Points, in no order, along strands that fork and pass close to each other.
Two points are linked if the straight distance between their rows is under 137. Some points are linked to none.
vime: 27  -26  -40  -9  -6  43  -16  -32  23  -48  33  18  -23  -17  14  -31  31  -15  29  4  -9  -13  29  -17  35  -8  -7  12  -14  1  6  38  -25  -29  -9  -16  -31  -4  -75  -43  5  47  -1  -56  -14
ler: 16  -1  -21  30  -17  11  5  5  3  -10  0  -21  -35  11  -20  9  37  5  -9  33  1  -10  -40  -14  36  -22  9  4  -47  10  -8  7  9  6  36  -3  -8  -46  -48  -1  58  23  -9  -17  12
betu: 6  -33  -30  19  0  -72  22  4  21  36  -15  34  58  -3  23  -3  -24  -40  -22  -38  0  1  9  20  -6  -13  -47  56  19  33  23  -1  17  35  -3  -16  -37  20  21  61  -40  -13  -18  17  36
mume: -14  -13  -26  0  19  -13  -2  -25  -38  0  -20  23  9  -24  6  8  -25  -9  -26  -16  4  27  36  -1  -39  35  -30  26  12  6  -2  -23  12  12  -53  -15  9  37  19  19  -30  -10  6  30  -9
Tadi: 16  20  -10  0  48  -9  -38  9  59  8  6  30  12  -60  57  -77  26  -14  -17  -17  -25  2  10  32  13  17  -18  -48  25  2  -11  28  5  -23  1  -2  -7  -46  -47  44  -34  4  -21  6  6
div: 10  -12  -17  36  -22  -23  22  -20  62  38  -3  -26  34  25  5  -3  -26  -50  10  5  -29  -9  -4  0  -35  -28  -9  43  2  13  -30  27  29  27  37  2  -37  -28  -42  59  16  -8  -14  16  36
gol: -34  -4  65  -7  -3  -13  3  -3  -17  36  -47  -46  5  -20  -32  44  -31  -7  -19  -28  -53  -12  -18  -41  -41  23  -19  3  -33  19  -29  -48  24  33  -17  -24  54  25  51  40  19  -20  24  17  -32
pim: 22  13  14  -13  -17  37  26  -32  -45  -3  -1  16  -9  65  20  -12  8  34  27  32  16  7  19  0  -20  -12  33  -27  -4  -31  7  7  5  -27  6  39  -30  3  8  2  -6  3  31  26  -28
Deba: -11  -21  -15  -19  -9  -5  12  61  13  26  -13  43  47  38  10  -41  -26  42  3  -7  -3  12  -9  -8  -6  -2  9  -9  39  17  26  -28  -12  4  -25  13  2  -4  38  61  -50  -43  -41  46  36
fosit: -14  1  6  -4  -3  9  -24  -26  -32  -10  -19  -5  -39  -8  -23  28  -1  12  -6  -9  -10  26  4  -26  -24  19  6  -19  -10  -11  -23  -37  -19  -9  -18  -16  24  32  -6  -1  15  30  15  18  -29
fam: -2  7  -12  -33  12  -18  0  16  13  -15  -8  18  43  41  33  -70  17  -28  -9  14  3  -4  40  51  -17  6  13  4  52  10  7  23  -7  -11  9  75  -41  -34  -3  -13  -58  -16  -32  15  7
Fif: -33  13  4  -30  -4  -22  -11  13  -66  -26  1  -15  12  17  -1  -6  3  17  -46  -4  17  2  2  14  4  -3  -9  14  1  -7  20  -1  9  36  9  26  2  24  53  -71  16  3  5  -30  -39
pofan: -27  -17  -4  -7  -4  -32  13  46  -3  49  -22  31  43  10  13  -5  -47  7  -21  7  10  0  7  -7  -13  -3  20  11  62  11  -4  -41  6  6  -14  6  23  8  33  67  -46  -36  -18  55  20
bak: 31  -13  -30  -29  -23  52  -37  -56  -38  -30  16  -4  -37  40  -4  -35  18  0  24  5  1  33  -20  -6  -1  7  22  -29  -33  -1  5  26  -7  -35  5  17  -27  -19  -45  -10  24  51  12  2  -8
muv: -11  -5  -19  -5  14  -20  -17  10  13  -11  -24  27  0  -67  29  -18  -9  -14  -2  -20  -6  6  27  -3  -27  7  -21  19  29  2  -18  -37  -2  4  -40  -43  10  38  -20  25  -35  4  -18  18  0
vuvob: -9  8  9  5  -14  -41  31  29  -12  16  10  -13  -19  1  -11  22  -17  -5  11  38  40  -26  8  7  17  -38  23  -11  29  -34  -11  -4  0  -24  36  6  15  16  12  -30  14  1  -20  -26  -8
zur: 29  28  -8  33  -4  6  1  -31  64  18  22  -31  -8  18  -2  -1  -20  -42  12  7  -14  -4  2  9  -16  -14  10  5  -20  9  -18  35  19  2  28  7  -32  -64  -57  32  32  -1  5  25  48
Lun: 27  -5  -21  15  7  -11  23  5  50  -17  -2  27  -3  -21  -24  28  6  2  8  -5  -4  -21  28  10  13  -11  -30  6  25  18  33  -3  -39  3  3  -8  -15  -16  -28  -4  -7  0  -3  -36  18
Zenik: 16  -2  -19  -23  5  8  15  -18  -37  -12  13  1  -2  31  -8  12  -26  4  9  4  20  -23  24  12  0  -7  -21  10  12  -15  44  38  -2  9  -4  23  -11  8  12  -41  9  -2  16  -38  7
lusit: 17  41  14  13  4  18  -2  -12  8  15  12  -25  -20  16  3  11  -11  -33  -1  13  24  -5  -23  16  10  1  25  -16  -8  -9  -17  36  39  -9  28  19  5  -66  -19  2  36  -15  15  32  39
damu: -24  13  -11  -8  30  -43  -12  15  -22  -10  -16  4  11  -46  32  -10  5  -29  -37  -22  43  9  23  28  2  10  -31  27  23  -9  -7  -7  26  15  -8  3  2  17  14  -42  -37  7  -10  -3  -17
Vomun: 2  23  -9  -6  36  10  -38  -7  45  -1  23  28  -21  -51  43  -64  17  -17  2  8  -9  17  5  25  31  7  12  -48  4  -6  -25  22  8  -53  -9  -11  -2  -37  -65  28  -31  15  4  32  22
buki: 15  -30  -19  8  -5  11  10  17  2  -33  -4  40  11  2  -14  -1  2  53  10  -23  -12  -12  -13  -6  6  7  -28  14  0  40  43  -17  -29  26  -48  -23  5  25  19  11  -9  -25  -22  -27  28
sal: -33  19  66  11  -2  -44  20  -8  -34  22  15  -52  -6  7  -1  41  -27  -23  10  25  17  -31  32  0  -29  5  27  0  14  -48  -29  -12  24  6  29  -16  36  57  69  -17  14  -3  11  -11  -36
gug: -5  19  26  15  -14  -18  -1  -15  -6  11  -20  -19  13  27  -11  22  -29  -9  -17  7  2  -5  -6  18  -41  -2  16  -5  35  5  -27  -20  1  22  36  19  5  -11  3  30  8  -3  11  29  1
zikur: 32  -10  -14  -4  19  9  -23  24  39  -26  1  25  9  -34  -11  21  27  26  6  -18  3  -22  -17  12  39  0  -33  -13  15  0  27  11  -54  2  2  -16  11  -19  -14  -30  16  0  -37  -70  19
Zof: 19  19  24  45  15  -17  22  -6  67  21  -5  -23  -5  -51  9  32  2  -46  2  1  6  -44  -16  8  9  -18  -18  6  2  4  -27  12  32  -3  23  -36  1  -48  -32  23  4  11  6  -7  28
Sazaf: -18  -5  9  -27  4  -23  24  23  -6  33  23  -27  6  8  -43  34  -44  -3  -15  -4  -13  2  7  10  -5  13  1  6  32  7  43  14  -37  14  19  9  10  38  67  -31  27  -24  12  -1  -20
bida: -17  -35  -31  17  -11  -41  36  -10  -21  1  34  4  -12  -4  -33  32  -29  -27  -18  25  24  -39  35  -10  0  -20  1  39  19  30  23  2  6  16  -5  -21  0  58  25  -26  32  5  13  -42  -35
pur: -10  12  44  28  6  -25  -29  12  21  -8  27  -41  9  -54  8  41  -16  -39  3  -36  28  -35  9  16  2  -16  -18  12  -9  -17  -35  24  16  30  20  -48  36  39  8  -72  13  2  -7  -42  -1
pepet: 13  -14  -35  31  -16  -5  19  11  24  -14  2  -14  -10  8  -25  1  18  7  -8  21  -19  -9  -32  -16  24  -20  -10  26  -27  25  12  -6  -9  40  19  -13  -13  -6  -41  14  53  4  -23  -41  16
Sop: 21  -1  2  -40  3  33  -24  -2  -40  -27  19  -7  3  6  -5  6  -9  8  15  -14  25  -16  0  6  16  1  -21  0  0  -25  31  39  -17  5  -4  -4  13  22  14  -71  20  9  -2  -66  8
Rek: 16  10  -9  -39  30  -1  12  32  54  -3  -9  30  37  13  27  -73  21  -26  22  -14  -14  8  37  34  -23  24  0  -23  38  4  28  12  -23  -42  -11  45  -34  -42  -28  19  -73  -20  -34  15  19
tasuv: 2  4  -3  37  2  19  -23  -16  65  -8  46  10  -45  -69  33  -24  55  0  1  10  -8  -11  -16  -19  92  -20  17  -16  -39  -3  -19  38  -1  -38  -6  -35  0  -36  -63  -3  41  30  -13  -12  -13
mudan: -19  -31  -20  14  4  -71  15  -14  -19  12  24  2  31  -17  -7  37  -37  -59  -36  -20  33  -29  14  6  -9  -5  -30  68  32  20  18  11  16  35  -1  -36  2  61  46  -7  17  10  2  -33  -4
Bel: -11  1  -8  -2  -7  17  4  -31  -37  -5  0  14  -21  29  18  -24  23  3  26  48  0  28  39  4  -29  -2  69  -19  9  -24  -35  -10  -1  -38  10  36  -20  13  -24  19  -38  34  32  58  -20
dupug: -10  9  1  16  12  1  7  41  1  -29  -14  16  23  -23  16  25  32  31  -2  -22  34  -31  -4  25  22  -12  -34  18  10  4  25  7  -20  24  -11  16  3  -7  32  -67  -27  -16  10  -25  3
Visut: -8  -28  12  -51  12  26  13  -3  -54  3  -1  24  29  46  -7  -6  -7  50  -32  -1  -1  31  0  6  -2  39  5  -10  5  0  60  8  -5  -22  -29  29  -5  39  94  -17  -1  -27  26  -11  -58
gim: -19  -1  11  -4  1  -81  8  6  8  32  7  -16  40  -17  12  24  -42  -70  -27  -19  23  -12  1  17  -12  -10  -5  56  49  -10  -11  -5  19  29  30  -17  2  48  34  18  1  6  -34  -10  1
tupus: -31  -18  3  -34  28  -4  8  13  -43  33  13  -1  19  26  -22  24  -25  18  -43  -20  -18  27  12  10  -1  36  -12  15  3  1  56  24  -9  7  -13  21  10  45  98  -21  18  -35  34  2  -38
mir: 20  -5  26  12  -5  44  10  -28  -9  12  -13  -13  5  73  -7  13  -17  52  12  -8  -42  31  -3  -12  -39  4  13  -41  -60  -9  24  16  15  0  -16  37  -20  10  37  34  41  -21  23  19  -28
Tovu: 26  -38  -24  -35  -20  60  -8  -33  2  2  -9  8  -2  1  -23  5  9  42  40  -21  -16  53  -31  -32  18  13  -2  16  -21  -12  38  1  -18  -36  -59  -9  5  14  9  -4  -15  -21  -9  -15  -28
Gusu: 1  51  38  13  22  2  -30  47  50  15  15  -23  5  -51  16  1  3  -10  -10  -33  -8  -19  -54  12  29  -6  -14  -5  -29  1  -6  17  19  26  10  -22  27  -37  0  -4  39  -25  -7  -2  41
vaki: -3  28  58  0  -21  26  2  11  -29  -14  -2  -33  -16  30  -25  27  12  36  20  -6  -18  -32  -45  -19  -13  -11  15  -16  -44  -9  -11  -13  -11  33  23  -24  26  11  36  -2  51  -12  21  -21  -11
nar: -11  19  12  -4  2  17  -37  39  48  7  -25  23  22  -15  42  -56  -11  19  -6  -11  -25  33  -2  -24  -25  -4  22  -31  2  7  -28  -60  4  -8  -26  -1  7  -32  -47  45  -61  16  -6  70  23
Soze: -50  9  33  -4  11  -14  -11  48  -22  18  -36  -14  10  -34  -15  28  18  27  -14  -40  -11  -14  -46  -24  5  -13  -19  28  -44  7  -26  -39  6  57  -34  -30  53  24  41  -8  2  -49  -7  0  -9
Gatif: 5  -9  -1  5  13  -2  27  -36  -28  -5  11  24  10  47  -19  12  -29  10  -29  6  -13  -5  47  21  -41  28  9  -9  34  28  48  0  -2  -2  -13  35  -20  39  51  4  10  -1  40  -2  -33
Baz: -12  17  11  -23  -18  40  -10  30  18  8  -30  17  9  17  8  -36  -12  54  7  -3  -17  41  -10  -54  -23  5  39  -40  2  -10  -6  -75  -13  -20  -31  -7  15  -4  -18  39  -53  9  7  59  -3
zaf: 15  -1  -4  8  -20  37  -27  -50  -17  -13  4  -7  -48  39  7  -32  28  15  33  -8  -13  46  -18  -27  -14  -4  39  -30  -48  -3  -16  9  -6  -37  -5  9  -27  -16  -42  22  8  49  28  54  -9
kop: -13  47  24  -5  10  3  -28  38  35  -4  -12  2  2  -40  35  -21  -11  7  -1  -34  1  3  -11  -5  -11  0  2  -13  14  0  -12  -39  0  4  -17  -24  9  -5  -17  20  -30  4  -2  30  12
Gak: 35  15  -18  -22  1  38  -20  11  28  -13  -12  6  10  8  -12  -19  20  33  -1  -18  -17  43  -31  5  -2  24  -20  -14  -11  16  42  1  -20  -6  -20  19  -13  -43  -14  -16  -3  -11  -25  3  24
pades: -5  -18  -28  2  -17  -13  15  7  22  1  17  22  -32  1  5  -36  25  -15  29  66  -25  3  22  -5  22  -39  37  3  4  -13  -48  12  -27  -51  64  7  -32  -19  -59  28  -10  31  -1  3  5
fivu: 6  3  -10  -23  3  14  7  56  30  31  -24  21  56  46  4  -31  -8  36  6  -4  16  33  -15  2  -7  13  -5  -25  25  -2  37  -8  -19  -4  -7  43  -2  -48  20  24  -51  -43  -27  38  41
nof: -17  14  0  -48  12  -41  -1  62  14  34  -7  -9  31  -17  -2  -4  -27  -28  -27  -38  2  35  8  24  -2  25  -7  5  56  29  36  -17  -42  20  13  29  10  22  43  -18  -20  -23  -28  35  -13
fezar: 0  0  16  13  -16  14  -21  9  32  -12  6  -46  -37  -30  -61  57  20  14  8  -11  -12  4  -41  -34  28  -1  -1  -15  -35  3  -15  -18  -42  4  14  -25  35  -6  -7  -57  51  20  -18  -30  -12
zib: 3  -2  -20  9  15  -18  -2  -20  -13  15  -26  20  3  -11  -1  5  -6  -37  -22  24  19  21  22  29  -4  -3  -4  -12  26  -16  -53  -2  23  -13  32  13  -5  -39  -45  28  -45  5  1  23  27
Simuz: 7  20  -17  -4  6  17  -26  -2  55  5  26  12  -30  -20  21  -58  20  -21  2  17  -14  34  -21  4  44  -11  41  -24  -15  0  -12  34  1  -58  -2  13  -26  -53  -64  16  4  19  -12  42  14
ledo: -34  20  50  -11  -3  -20  -10  47  -29  25  -31  -37  2  -16  -30  29  -4  17  -29  0  6  -1  -49  -13  1  -1  -2  -20  -15  -13  -38  -52  10  31  22  -22  55  -9  43  -1  4  -19  -7  9  -8
Dovo: -4  -26  -28  -15  4  -53  7  -26  -39  -23  16  41  50  31  23  -43  -19  -40  -21  9  21  -34  70  39  -23  0  -35  41  41  14  31  21  20  23  1  45  -37  10  9  0  -42  7  2  -20  28
piner: 14  -18  -33  44  10  11  -7  21  43  -8  4  0  -6  -38  16  -10  49  26  -3  -8  -29  -11  -38  -12  53  -24  -22  42  -57  8  -2  21  18  35  -21  -21  9  -14  -53  14  39  -16  -40  -35  19
guf: 14  -11  -44  6  -9  9  16  -23  -22  0  26  -2  -12  26  26  -32  -12  -31  3  33  14  -21  38  9  3  -45  -10  26  -20  -16  8  52  49  5  18  29  -47  -19  -51  -26  3  8  20  -4  16
dugol: -24  9  53  1  -5  -25  -9  -26  -68  8  11  -28  9  46  9  33  -40  -15  -21  12  6  -20  21  13  -16  16  22  -1  32  -41  -30  4  21  37  53  13  31  18  49  -4  30  2  18  -24  -11
kag: 2  -38  -15  -60  -13  31  -8  2  -7  -13  -9  12  8  -23  -29  0  21  27  15  -36  -3  40  -30  -20  26  26  -7  19  0  5  39  -9  -36  -25  -53  -7  14  35  43  -52  -11  -16  -24  -28  -47
Gimiz: -28  9  -11  -33  3  -50  -23  33  9  30  -2  -13  24  -15  20  -15  -33  -41  -29  -21  5  18  8  23  -15  2  18  28  62  -6  -19  -9  -9  21  25  11  5  31  14  8  -4  -9  -46  23  -1
difab: 33  5  -15  -18  38  0  -10  27  75  -3  -9  33  34  -21  17  -66  38  10  -5  -12  -35  2  15  22  3  29  -34  -48  27  14  23  5  -33  -33  1  19  -27  -72  -41  39  -35  -4  -43  -8  21
tulu: -18  4  -6  -30  8  -54  18  33  -8  9  29  -5  21  9  -24  11  -24  -20  -18  -5  25  -6  25  34  11  10  -8  6  56  19  55  5  -33  5  22  27  -4  32  66  -46  -7  -16  -16  -15  -10
Tupo: 17  2  8  32  -31  22  7  -8  15  -15  10  -51  -56  -1  -43  46  31  0  20  10  -12  -17  -36  -38  31  -4  10  -12  -45  7  -20  -6  -21  -3  22  -23  15  -29  -31  -11  66  40  -3  -18  -7
Kuf: 9  -5  -10  -33  -25  44  -26  2  23  2  -21  17  1  21  -8  -40  9  52  26  -3  -26  64  -40  -43  -7  14  15  -34  -21  -3  3  -49  -25  -37  -31  1  3  -29  -25  40  -39  21  -17  46  9
tipe: -16  35  24  -21  6  8  -14  27  -40  1  -5  -33  4  18  -21  9  5  22  -37  -9  -2  23  -39  19  12  4  -6  0  -20  -17  9  15  8  40  23  22  17  -13  47  -59  22  -15  13  -4  -7
pap: -36  13  -9  -29  0  -49  -10  18  -60  -15  -15  -2  33  8  29  -23  -2  -7  -57  -10  34  21  6  24  0  16  -12  33  35  -10  10  -5  22  28  7  37  5  15  53  -34  -22  -6  -13  5  -17
gaf: 10  -23  -31  39  -10  -40  24  -1  46  13  -8  7  40  9  18  -24  -17  -28  -3  -12  -21  1  2  5  -24  -28  -35  54  -11  32  4  13  30  39  11  -12  -45  -2  -15  49  -11  -17  -19  2  34
zulo: -17  34  12  -4  8  -1  -21  -8  -13  2  -11  -25  -41  -26  -6  6  3  -11  -15  5  15  33  -10  -6  -14  9  22  -29  -2  -18  -40  -27  7  -19  3  10  14  1  -17  -20  -8  33  10  40  -20
nivib: 40  4  -11  -35  5  31  -21  5  29  -34  -8  21  -1  -15  -14  -15  33  21  9  1  8  13  -35  11  35  11  -11  -27  4  -7  24  -5  -37  -47  4  -1  -7  -45  -25  -26  -11  21  -26  -43  4
dupi: 25  15  15  6  -14  44  -8  -24  -22  12  2  -1  21  74  12  -19  -7  51  18  -3  -5  28  -16  6  -27  -4  11  -29  -32  -22  20  18  24  9  -13  40  -21  -22  31  6  11  -24  10  21  12
nozu: 11  4  -25  32  -2  21  5  -31  -6  -11  14  4  -37  -4  28  -32  24  -18  8  25  11  10  19  0  25  -28  3  10  -56  8  -19  41  56  -11  -5  14  -44  -40  -55  -27  -5  8  24  35  6
zam: -1  12  -3  35  -8  21  6  -42  -10  -10  19  -23  -50  -17  37  -1  15  -37  25  -3  10  -17  7  -10  9  -18  16  7  -47  3  -39  29  42  -6  -12  -19  -13  -5  -53  -6  13  19  38  29  -3
Geta: -25  6  62  -5  -6  18  17  35  -40  19  -34  -19  -4  17  -48  44  7  50  -9  12  -17  -17  -46  -23  -1  6  0  -30  -32  -1  -9  -44  -6  23  2  -11  51  10  67  19  20  -34  17  1  -14
mub: -15  -40  -51  -31  9  -25  -11  9  -21  -31  -3  46  -9  -40  9  -37  1  -13  -5  8  -1  3  35  5  -5  19  -17  20  28  8  -6  -13  -17  -29  -36  -36  0  47  -11  3  -17  10  -43  -24  -3
zot: 9  0  2  15  3  16  -32  17  32  -30  7  -18  -7  -45  -29  41  24  4  -2  -34  -6  -4  -16  -6  32  -5  -17  8  -12  4  -1  10  -36  17  -2  -20  25  5  -10  -80  36  3  -24  -50  -16
pav: -9  -27  -4  4  3  -58  16  14  18  46  -13  26  45  -16  1  7  -48  -30  -21  -11  -8  0  9  1  -24  -5  -10  40  47  33  -1  -43  11  14  -13  -19  3  22  17  71  -26  -15  -16  46  22
Kogel: 11  -11  28  42  -16  1  51  -37  -28  16  -37  -36  -20  12  -31  74  -10  -19  7  21  7  -38  11  -6  -25  15  -7  -14  1  17  -19  -5  26  14  30  -4  13  -8  32  22  18  8  43  -8  -21
poted: 6  38  4  -34  -6  39  -10  -5  34  3  23  -11  -32  -23  21  -27  26  4  34  6  14  38  -36  -17  36  -9  46  -11  -12  -21  2  10  -3  -65  -25  1  -14  -10  -31  -30  -10  20  -2  24  -8
rari: -13  -14  -17  2  -5  -49  10  -2  -23  -18  -13  45  58  43  28  -44  2  -12  -26  21  23  -9  46  48  -25  -1  -12  24  49  18  -2  -1  10  16  23  57  -37  -25  8  15  -66  -13  -8  10  21
Zadog: 6  -20  -11  38  -11  16  13  30  21  -18  -25  36  7  -11  -4  8  38  68  14  -12  -18  -5  -29  -18  21  -17  -20  22  -36  27  15  -38  -10  41  -42  -19  3  -10  -7  14  -11  -31  -23  -6  22
Sebi: 11  -26  -10  14  1  21  20  -40  -13  4  0  9  15  73  -15  11  -37  26  -20  4  -36  15  24  7  -36  17  -1  -18  -19  22  52  28  10  12  -18  31  -29  34  45  21  37  -25  28  -2  -24
Ziv: 9  -33  -31  15  -21  -4  29  -2  18  30  -22  16  7  43  -40  4  -17  27  1  34  -21  38  1  -13  -11  -10  7  -12  3  16  -6  -11  0  -3  3  34  -13  -39  -7  50  -13  -31  -13  51  24
zoze: 9  16  10  -42  -25  47  -40  -10  27  18  3  -21  -24  6  -5  -23  12  34  39  -12  -16  64  -66  -43  15  -6  38  -14  -31  -29  12  -21  -17  -57  -19  4  14  -15  -17  20  1  26  -5  32  -11
fezik: -4  21  54  22  -13  -5  21  -21  -4  20  -26  -70  -30  -16  -26  68  -11  -28  12  7  -11  -28  -10  -19  -28  20  -3  -30  -16  5  -39  -22  15  9  35  -8  31  -11  23  4  13  21  28  14  -24
rukaz: -14  18  73  3  -14  11  4  -19  -13  25  -45  -73  -8  -7  -19  51  -3  -11  -8  -14  -46  -21  -37  -32  -49  29  -13  -16  -53  25  -37  -20  36  34  16  -8  37  -7  43  39  24  -8  31  17  -31
tilo: 6  31  37  -1  -6  17  -14  7  -31  16  5  -32  -21  39  -11  15  -11  2  6  18  17  -8  -50  8  15  -1  32  -29  -11  -24  -32  25  25  -2  44  8  28  -40  14  -1  44  -10  -2  7  27
nulig: 27  -10  -17  22  5  31  -9  -31  7  -8  7  17  -37  -7  11  -6  -16  4  48  -5  -21  5  25  -18  -22  6  -9  -10  -13  -16  -20  5  -9  -13  -14  -33  -3  -4  -59  37  -15  11  14  13  43
mamu: 1  -15  7  24  2  -8  23  -58  -49  -13  0  13  6  47  3  19  -29  -8  -11  28  -1  -21  59  19  -47  9  25  -5  24  2  1  -7  6  6  16  28  -20  38  16  31  14  12  46  6  -29
Reni: -12  -31  25  38  -11  -17  47  -55  -47  11  -16  -9  2  43  -12  49  -20  -24  -24  37  3  -37  34  1  -36  12  18  -6  12  15  -24  -13  29  10  33  9  -9  27  42  57  32  13  44  5  -48
Doga: 19  4  11  56  -5  -21  -12  -22  39  -17  -7  32  24  -18  26  -44  36  -17  -17  15  -19  3  -14  19  -4  -24  -13  3  -41  33  -53  -6  30  18  50  -21  -48  -60  -54  47  -15  13  15  23  23
dofev: 25  -45  -48  -38  -26  30  -17  -21  -71  -20  -17  20  -13  46  -21  -31  17  27  3  31  -1  34  -14  -6  7  0  11  -18  -18  -6  -1  3  4  -29  5  15  -19  -2  -21  8  9  27  -17  -19  -3
dal: 5  -14  -14  0  -13  2  16  -14  2  15  -1  25  -19  25  -17  -10  2  -5  44  60  -18  8  35  5  -7  -18  48  -12  28  -10  -35  -14  -26  -49  31  23  -19  0  -38  39  -37  15  18  45  17
sitim: -28  -13  -12  -5  7  0  2  -16  -41  -1  -24  17  -5  -10  -18  25  -13  24  -31  -15  -13  22  7  -20  -25  23  -13  8  -5  11  1  -27  8  5  -51  -7  19  45  41  9  12  -20  20  17  -44
gop: -22  18  8  10  17  -9  -24  -2  -25  -19  0  -10  -32  -59  24  9  20  -18  -14  -13  45  2  5  12  16  -9  3  0  -3  -19  -43  -4  24  -3  -18  -18  18  19  -18  -62  -9  17  1  -5  -25
Vadul: -8  -9  -23  7  -16  -36  32  27  27  5  18  0  -15  -4  -3  -12  -5  -8  8  52  -1  -19  7  2  28  -44  23  15  29  -15  -19  5  -16  -22  43  3  -21  3  -36  9  21  10  -26  -20  4
dev: -18  16  44  30  -11  -7  -11  25  5  -24  23  -43  -3  -21  3  25  3  -11  23  -22  20  -59  -30  -9  1  -26  -8  11  -29  -7  -29  17  3  47  19  -55  30  26  7  -45  51  -5  0  -60  12
biv: 31  23  -8  44  15  -6  13  -3  81  -15  15  2  0  -31  3  20  21  -11  11  -2  -9  -46  26  14  10  -20  -35  4  0  6  11  18  -18  2  21  -18  -26  -53  -59  19  15  8  11  -40  27
Foru: -18  -37  -41  -30  17  -47  19  29  -18  9  23  54  4  -28  -1  -26  -14  -16  -13  22  17  -6  38  10  -1  16  10  18  60  26  17  -28  -15  -29  -29  -14  6  48  31  27  -32  -15  -32  12  -5
Likem: 13  29  1  -3  11  20  -20  17  7  8  -22  -27  5  9  -14  8  2  19  -25  -18  -14  41  -34  7  -3  19  -18  -11  -24  9  19  0  8  26  -4  24  11  -36  12  -26  7  -22  7  27  15
Vun: -10  22  56  -1  -4  18  -1  -20  -68  17  8  -42  -23  46  13  24  -15  -5  5  19  13  -15  -2  11  -1  7  34  -29  1  -43  -33  22  30  0  40  29  27  -15  32  -7  36  2  28  7  -10
Moki: -8  -33  -11  -50  2  44  16  -5  -28  -10  -14  28  24  5  -30  4  21  47  -17  -13  6  38  -20  -17  11  46  -1  -6  7  20  54  -20  -21  -33  -61  10  5  33  71  -40  -17  -21  17  -10  -69
bedu: -1  35  -4  -11  24  17  14  52  18  19  -12  20  36  19  37  -24  7  31  1  -18  46  17  -10  7  13  13  -7  -25  13  -27  31  11  5  -19  -13  31  0  -51  11  -7  -58  -34  -9  22  47
kek: -30  24  44  0  14  -39  8  26  -9  22  9  -27  -7  -24  -4  28  -21  -10  5  16  39  -5  20  13  -4  -3  20  -19  27  -43  -16  -32  8  -15  18  -12  37  37  41  -50  -20  -5  -10  4  -16
zuse: 28  -21  -48  -4  -5  7  31  -32  -24  4  16  19  -4  44  -13  -5  -24  -15  8  30  -1  -17  57  2  -7  -12  -9  16  0  -9  34  44  6  -7  -1  23  -35  0  -27  -12  -12  3  27  -23  14
Mitid: 7  -11  -28  23  -1  0  10  -38  9  -39  24  13  -24  -23  -5  14  4  -24  36  10  -6  -27  64  0  -19  -5  2  20  12  7  -7  -10  -27  -4  -6  -22  -20  45  -49  -20  -6  36  23  -24  -6
Vuda: 0  -14  -6  54  -3  32  -17  2  54  -9  30  -2  -38  -61  20  -15  62  13  6  9  -30  -14  -44  -32  81  -22  6  12  -68  6  -36  21  14  1  -20  -40  13  -32  -68  26  58  12  -28  -21  10
rure: 9  -17  8  -21  -1  33  -20  -16  -25  -30  23  0  0  -6  -28  44  -19  14  23  -25  1  -14  18  -5  -12  21  -9  0  7  -19  18  14  -47  -1  -20  -35  32  60  34  -52  27  -1  13  -53  -20
tino: -3  -15  8  -13  2  12  -12  16  -27  -27  14  26  10  -1  -18  24  -18  38  12  -39  -1  -24  -2  -4  -6  14  -17  13  16  21  33  -10  -36  26  -33  -33  24  55  56  -12  10  -31  4  -37  7
Deg: -8  8  -15  -17  26  -39  37  26  1  5  5  38  11  -14  7  -3  -13  -13  8  15  33  -12  46  26  -2  9  4  3  61  -16  26  -17  -11  -19  -13  13  -5  24  7  2  -58  -16  -8  4  10
lifo: 17  -23  -35  -10  -3  28  -6  -58  -23  -39  28  6  -32  2  -7  -3  11  -24  36  10  -1  -14  53  -18  -4  3  6  4  -10  -10  8  13  -29  -23  -12  -16  -20  39  -62  -47  1  59  19  -36  -19
tatom: -3  20  20  29  -11  38  -6  -45  9  -20  21  -34  -61  1  12  3  20  -7  42  -18  -14  3  1  -30  -7  -5  30  -8  -43  1  -21  8  -3  -16  -23  -6  -12  14  -43  -5  24  49  40  30  -23
mevuv: -9  -1  12  27  13  1  -20  54  6  1  -39  16  24  -27  1  20  21  43  -11  -43  -8  -7  -48  -11  7  -7  -38  20  -33  22  10  -45  7  63  -43  -15  36  4  22  12  -24  -34  -13  6  30
rerir: 27  -37  -32  -55  -17  40  2  -25  -35  -10  -13  24  0  32  -14  -30  8  31  29  20  3  34  -18  -5  10  4  -1  1  -1  -8  36  11  -7  -46  -26  7  -24  -2  -1  -5  -15  -5  -15  -22  -7
bovoz: -6  11  8  44  -11  3  16  -15  28  8  12  -37  -36  -32  31  1  6  -45  23  11  5  -35  -20  -18  19  -22  0  16  -30  4  -49  33  52  -2  9  -38  -4  -20  -48  32  21  9  11  5  23
zufar: 33  -12  -19  4  12  29  -42  -33  48  -34  54  23  -22  -31  16  -51  51  -18  7  18  -10  -17  -1  1  69  -2  1  -35  -28  -1  8  52  -19  -55  16  -23  -29  -51  -77  -5  31  54  -3  -50  -2
Ruf: -9  29  -8  -20  42  -20  15  38  -9  26  -9  15  22  -3  27  9  -10  -2  -8  -11  54  2  25  26  19  24  -18  -2  46  -40  31  14  0  -13  -8  37  21  -16  20  -11  -73  -29  3  4  35
suf: 1  16  33  13  -17  15  0  17  -19  -36  21  -24  -3  17  -13  29  13  31  26  -5  9  -52  -32  -14  2  -27  -5  8  -32  -1  7  2  -21  45  13  -31  15  26  17  -33  60  -11  8  -61  8
dutud: -17  10  42  30  -18  -35  12  -35  -16  -3  8  -61  -2  -26  10  44  -9  -69  -1  -4  38  -44  4  -4  -21  -11  -7  28  -15  -10  -48  8  45  32  26  -47  13  44  14  -38  17  31  5  -31  -28

A fork is a point with three links, a tip a point with one. Leave the first point through the second and follow the links. Name the first fork or tip that comes.
fosit; zulo | zikur
pofan; Deba | muv
dofev; rerir | bida
kag; Tovu | zam
Tupo; ler | Mitid
sal; kek | gol

A fork is a point with three links. Follow the links from the first point to the second and name the forks in between, in order.
Kuf; ler | muv zikur
Mitid; dofev | zikur zam
Tadi; tipe | muv
vaki; zikur | zam
Lun; gop | zikur
Soze; Fif | zam zikur
Tupo; Foru | zikur muv
nozu; nar | zam zikur muv

Follow the links from the first point to the second, and from the first to the third. Name the last point that the two ways share.
Baz; gop; Vun | muv
Vuda; muv; zaf | zikur
Gimiz; nivib; zuse | zam
poted; fivu; biv | muv
Soze; Zof; dofev | zam
zufar; mume; nozu | zikur
